Points, in no order, along strands that fork, close into loops and pass close to each other.
Points whose rows are less than 95.5 apart are linked; no others are. Some points are linked to none.
j_217: [  6  20  -4   0 -18   8   9 -18 -11  10  48 -23   1 -40   1  19   8 -14
  -8   3  22 -19 -18  65 -30]
j_282: [ 33  16 -45   1 -31   9  -4  50  13 -32  24   4  -1  22 -18   4  -3  16
 -19   4  15  12 -64  -9   9]
j_727: [ -1  -1 -21  18 -54   9  12   2  -3  11 -29   3   7 -20 -58 -21  -9 -28
  28  -5  10  34  26 -24   6]
j_41: [  1   0  -2 -24 -25 -37 -22 -21  -3  -8 -45  38 -10 -24   4 -11 -21 -19
  52  -4  31  10  32  -7 -44]
j_811: [  8 -34  20  -3   6   3 -22 -40   2  53   8  11  -8  -6  15   9 -51 -39
  24 -45  21 -34   9  28 -10]
j_231: [  8 -23  11 -22  36  -5   1  20  35   4 -15 -39  26  -5   8 -31 -13  36
   5 -10 -14   4 -12  -4 -18]
j_741: [  0  11   2  -6  62  -2 -15 -22  26   6   3  11  18   1  -1 -14 -69 -12
  17 -39  -9  37  36   8 -18]
j_750: [ 56  13 -24  17 -24 -15  14  11   2 -22 -10  -7  15   2 -45 -47 -38  -5
  35 -11 -13  45  26  17 -35]
j_463: [-16   4 -33  12 -22  31 -21   1  11   3  11 -28  52 -37 -39  15  -1  -3
  12  17  16 -21 -23  46  -6]
j_915: [  0   6 -16 -21 -10 -25 -31  -4 -11   3 -56  36  -2  -6  -7  -9  32   5
  33   3  33  11  31 -18 -39]
j_884: [ 20  18  -6 -23 -28 -24 -13  40 -17 -20  -7  40 -24  33   2 -17  49   4
  11  -7  36  56  39 -33   9]
j_6: [  0  22   9   0  26 -29  28 -11 -15 -10  -2  -3 -31 -11   0  -9  22  -9
 -37  18   2   7  28  14 -13]
j_722: [ -2   4 -28  17 -70  -2  -4  41 -30  -8 -32  22  12  10 -50 -14  26 -20
  21   8  23  47  34 -35  25]
j_549: [-36 -45  15 -15  64  18  -5 -19 -24  40   8  17   6 -25  25  22 -27 -28
   2   7 -10 -48  11  24   2]
j_89: [ -8  14 -17  46  -5  30  -6  -6  -9  -8  12  16 -13  36 -25  28  12 -11
 -34   0  -1 -12   2  -3  55]
j_265: [ -5 -15   3  12  18  12 -32  36 -30 -18  11   8   3  32  47  41  40  23
 -21   8  -8 -35   1 -17  56]
j_214: [ 14  12   4 -17 -11 -24   4  34 -12  -4   0  24 -46  35 -11 -20  47  -7
 -19 -21  36  57  19 -41  37]
j_167: [  9  19 -36  44 -15  26 -25  18 -24 -31  -5  16 -11  39 -39  30  16 -16
 -16   0  14  13   5 -12  74]
j_544: [-13 -27   9 -27  44   4  10 -24  20  38  -8  -9   5 -17  25  16 -22  -3
   6 -18  -7  -8 -46  -5 -31]
j_436: [ 45  11 -18 -17 -18 -23  -7  28 -14  -6  12  28 -27  33  11 -12  59  11
   9  -7  19  19  40  -1 -26]
j_956: [-28  25  -5   6   4 -17   7 -13 -13 -30  -1  -2   3 -34 -11  -3   1 -11
 -11  28   9   4  41  26  -6]
j_965: [  8  16   7   6   5 -23  21  25  -8 -33   0  -5 -14  20  42   5  -4  13
 -43  28 -14 -16 -54  -9   2]
j_470: [ 58  -4 -30 -23  -3 -11   3  17 -15   6  21  23 -19   5   5 -13  36  -1
  21  -7  18  -7  22  26 -41]
j_658: [-20  17  -6 -18  -5 -12 -30 -28  -6   0 -38  35  -6  -8  23  25  37  14
  16   9  27   3   7 -26 -23]
j_157: [ -8  -4  16 -15  -8  14  24 -18  19   0  55  16 -21 -14  16   7 -15   6
  -2 -11 -10  -7 -21  11  -4]
j_403: [-34 -45  18  -3  66  18   0  -6  -9  20   6  -1  10 -14   2   0 -20  -2
 -11  12 -32 -42  16  20  18]
j_19: [  9 -25  13 -27  71 -18   6 -16 -16  -6 -24  23 -26 -11  18 -28 -53   5
  -3   1 -13  -3  35   4 -16]
j_753: [-33   4  17  -8 -56 -13 -12 -19  31  12 -11  -9   4  -3  31  21  12  -2
  14  -8  22   9 -38 -29 -12]
j_822: [-19  34   1  26 -26  -5   6 -26  15  27 -16 -23   9   6 -42  11  39 -25
  -4 -20  19  40   3  -2  -6]
j_127: [ -1 -33  21  35  19  28  10 -20   5  38  -7  -3  -8  29 -32  -1 -19 -13
 -28 -11 -27 -44 -14   0  42]
j_672: [ -1 -34   7 -23  28   8  -5   2  33  31   7 -24  25 -24   9  -7 -17  13
  21 -24   2 -13 -22  11 -19]
j_189: [-12  10  22  -2  -9  -4 -14  15 -14 -29  20  14   8  12  59  21  28  24
   4  15 -14 -23  12  -8  16]
j_786: [ -6  11  12   3  -3   2  20  -5   7 -34   7   6 -28  20 -13 -20 -18  11
 -27   1 -28  24  12 -33  38]
j_648: [-48 -32  19 -33  -2   6  15  -2 -12  30 -10  11 -16 -16  58  38  21 -13
  -6  11   5 -16 -58 -47  18]
j_187: [-34 -12 -15   4 -32  25 -26  10   0   3   0 -24  38 -30 -29   0  20   0
  20  21  24 -21  21  18  21]
j_266: [ 14  26  14  14 -30   6  28  23   0 -66  39  -7 -28  23  -4 -26 -27  19
 -33  18 -25  40  -2 -17  52]
j_475: [-19  -6  30 -38   3  -7  12  -7 -24  26 -15  24 -30  -8  70  38  46   2
   5  -7  19 -10 -16 -54   9]
j_607: [ 43   0 -13  24 -16  -9 -21 -16   6  11 -19   3  12  18 -27  -6 -21 -19
  31 -30   7 -14   5  23 -36]
j_641: [-27   2   7 -29   6  -1 -24 -16 -26  31 -46  35 -21 -14  25  32  51   6
   8  -1  40  -6  -4 -46   5]
j_775: [-11  -3  38  -3  26 -19  35  -6 -23  12  33  15 -31  16  52  18  15 -14
 -27   4 -42 -22 -22  -6 -14]
j_416: [-23  -4  34 -30   8 -18  38   2 -13 -19  22   2  -2 -44  50  -7 -50  -7
  -1  38 -15 -24 -32  22 -32]
j_707: [ 38  -7   3   7  -2  -3 -18 -25  13  39   7   8  -4   4 -10  -4 -48 -39
  28 -55  20  -2   9  32 -23]
j_780: [ 25  -3  24  15 -16  -6 -11   1  22 -23 -12 -43  23  40 -10 -35 -22  45
 -10 -11 -44  14   2 -17  15]
j_949: [-15  32  -1   7  21  -6  16  20   6 -26  29 -41  16 -13  -9  -9   9  25
 -43  31 -13  14 -12  27   2]
j_136: [ 56  -4 -26 -35  -3   5  17  34  -8   8  38   0 -25 -14  12  -9  35  11
   0  -1  17 -19 -14  24 -21]
j_854: [ 36 -23  10 -20   4 -12 -18  21  29 -12  -8 -30  21  26  11 -36  -9  52
  13 -11 -22  -2  -1 -11  -8]
j_323: [ -9  -7  38   9  40 -38  26 -20 -27  21  -5   5 -43  11  28  -8  20 -20
 -38  -5 -18 -24   7   4 -11]
j_359: [  6 -45  13  -7  41  17  -7 -32 -14  46  10  21  -5 -14  26  15 -48 -29
   9 -23   8 -54  -6  33  -5]
j_760: [ 35   4 -16 -26  -7   9  15  16 -12  13  43 -20  -7 -35  28  21  33   6
  -4   6  15 -26 -25  41 -26]
j_695: [ 40  12 -33 -17 -20 -18  25  30   2 -20  16  -7   0 -18 -36 -47 -13   0
   9   9  12  32   6  33 -43]
j_5: [-25  28   3  34  27  13  29 -15  14  -9  17 -33  16 -10 -34   1 -14  -3
 -35   5 -26  17  -3  26   7]
j_839: [-14   8  -2  -7  10  -6 -27 -20 -16 -14  -6  17  10 -11  52  39  34  14
  25  14  -6 -31  21   7 -20]
j_865: [ 11 -13   9  33  13  32   2  -1  -1  13  21   9 -31  59 -18  10  15   1
 -41 -16 -15 -26 -11  -8  60]
j_550: [-23  22  11  -2 -15   2   1 -23  11  31  32 -14  -6  -3  -3  20  55 -14
  -6 -15  22  16  23  16  -3]
j_10: [ 21 -15  33   0  36 -34   5   0  -6 -33 -16  -1 -13  28  39 -27 -32  28
 -24  19 -54  -8  -3  -3 -13]
j_292: [-30  21 -26 -20   0  -6  -1   0   3 -26   3 -16  23 -61   3   2  -5   5
   5  47  18   6   8  30 -25]
j_405: [-53  10 -13 -20  -8  -3  -3  -3  -3 -11  -3 -14  20 -44  34  30  26   3
   2  50  22  -4 -23   0 -11]
j_381: [-22 -26  36  26  45  27   4 -23   0  18  11  -5   9  24 -23  -4 -37 -14
 -12 -11 -51 -30  10  18  30]
j_511: [-32 -35   6 -26  26  12  20  -9  18  31 -10   7  -2  -8  40  25   3   6
  -7   6 -10 -14 -58 -43 -10]
j_322: [ -7   3  -8  24 -23  13  14 -24  17  -5 -36   4  -5 -21 -42 -16 -33 -14
  26  -5  -7  14  11 -30   7]
j_40: [-53   2  16   2 -35 -12  -5 -14  12   6  -7 -27  24 -27  32  24   4  -5
  -1  26  13 -16 -34  -2  -9]
j_666: [ -2 -17   6 -30  51 -13  -8 -18  13  -5 -10  13   2 -22  15 -26 -54   3
  28 -15   1  18  42   1 -19]
j_586: [-31  21   0  39 -43 -13  14  -2 -11 -26 -38  -2 -18  -3  -7  15 -14 -29
 -33  20   4   0 -20 -32  50]
j_57: [-10  -8 -27 -15 -55  17 -30   8  26  17   2   2  18   4  -1  19  21   0
  26  -8  31   2 -39 -19  -1]
j_785: [ 17  28  -8  -1 -26 -10  28  37   8 -34  21 -37   2 -18 -29 -42   5  13
 -23  28   6  24   1  26  -6]
j_229: [ 16 -31  20 -20  53 -19   8  -2 -23 -28 -21  13 -26   5  39 -26 -21  23
 -16  35 -36 -22  24 -12 -11]
j_713: [-17 -26  -1  -2  18  36 -22   8 -24  12   4  14   0   1  11  33  38  11
  -9  21  11 -55  18  -1  43]
j_379: [ 27  18  -9  49 -53  11 -11  13  11   1 -17 -21  21  43 -40  -5  15  -1
  18 -25 -17  24   2 -33  18]
j_341: [ 31   5   3  31 -39  16 -15   7  20 -23 -13 -10  13  44 -24 -13 -19  30
  16 -17 -34  12   3 -36  21]
j_681: [ 19  11  22  18  10 -27  22  -2   4 -37  -3 -14  -5  18  16 -21 -31  23
 -32  15 -40 -12 -34   4 -15]
j_749: [ -2  -2 -30 -15 -21  37 -21  14  22  14  28 -11  31 -14 -11  22  18  21
  16   5  12 -10 -49  14 -11]
j_825: [ -4 -10   6   5   2   6  20 -16  18  -5 -10   1 -10  -8 -24 -28 -49   1
  -1  -4 -21   3   2 -14  11]
j_769: [ -2  25 -11   3  69  21  -1 -21  30   5  14  -5  25  -2 -28   2 -59  -1
  11 -26 -15  41   6  33 -18]
j_284: [ -2   9 -24   6 -56  -5 -17  34 -19   1  -5  37  11  40 -28  -2  53  -7
  25 -13  28  51  32 -26  15]
j_733: [ 71  -4 -38  33 -13  -4  -8  10  -9   9 -25  -7  26  25 -58 -25 -24 -17
  32 -19  -5   7  17  29 -35]
j_988: [-31 -17 -13 -12  -8  22 -31  21 -15  11 -10  -4   9 -24   2  21  46   0
   0  24  34 -36  14  -1  38]
j_967: [  4  41   2  51 -25   7   7  -1  29  11 -13 -32  22  40 -47   8  27  -6
  -1 -30 -12  45  -8 -29  18]
j_407: [  3  23  -4  26  29  18  15 -14  13   1  24 -30  22 -22 -52 -11 -43  -9
   0 -17 -15  26  11  41  -6]

A fork is a point with three links, a tip a point with one. Leave the first point through the second and follow the links. Name the first fork or tip that comes.
j_811, j_707: j_965
j_769, j_407: j_167
j_854, j_231: j_658
j_658, j_839: j_775
j_884, j_284: j_266
j_231, j_854: j_550
j_266, j_786: j_884

A piece is all that can be reached along the links. How many separate loops has the piece of each point below (a circle has one, a figure eight two, a Y none), and how many tips (points with one link)?
j_323: loops 0, tips 3
j_10: loops 0, tips 2
j_217: loops 0, tips 3

A tip is a point with one link. Name the tips that can be reached along the links from each point below, in the order of the rows.
j_284: j_217, j_214, j_266
j_40: j_41, j_775, j_550
j_750: j_167, j_965
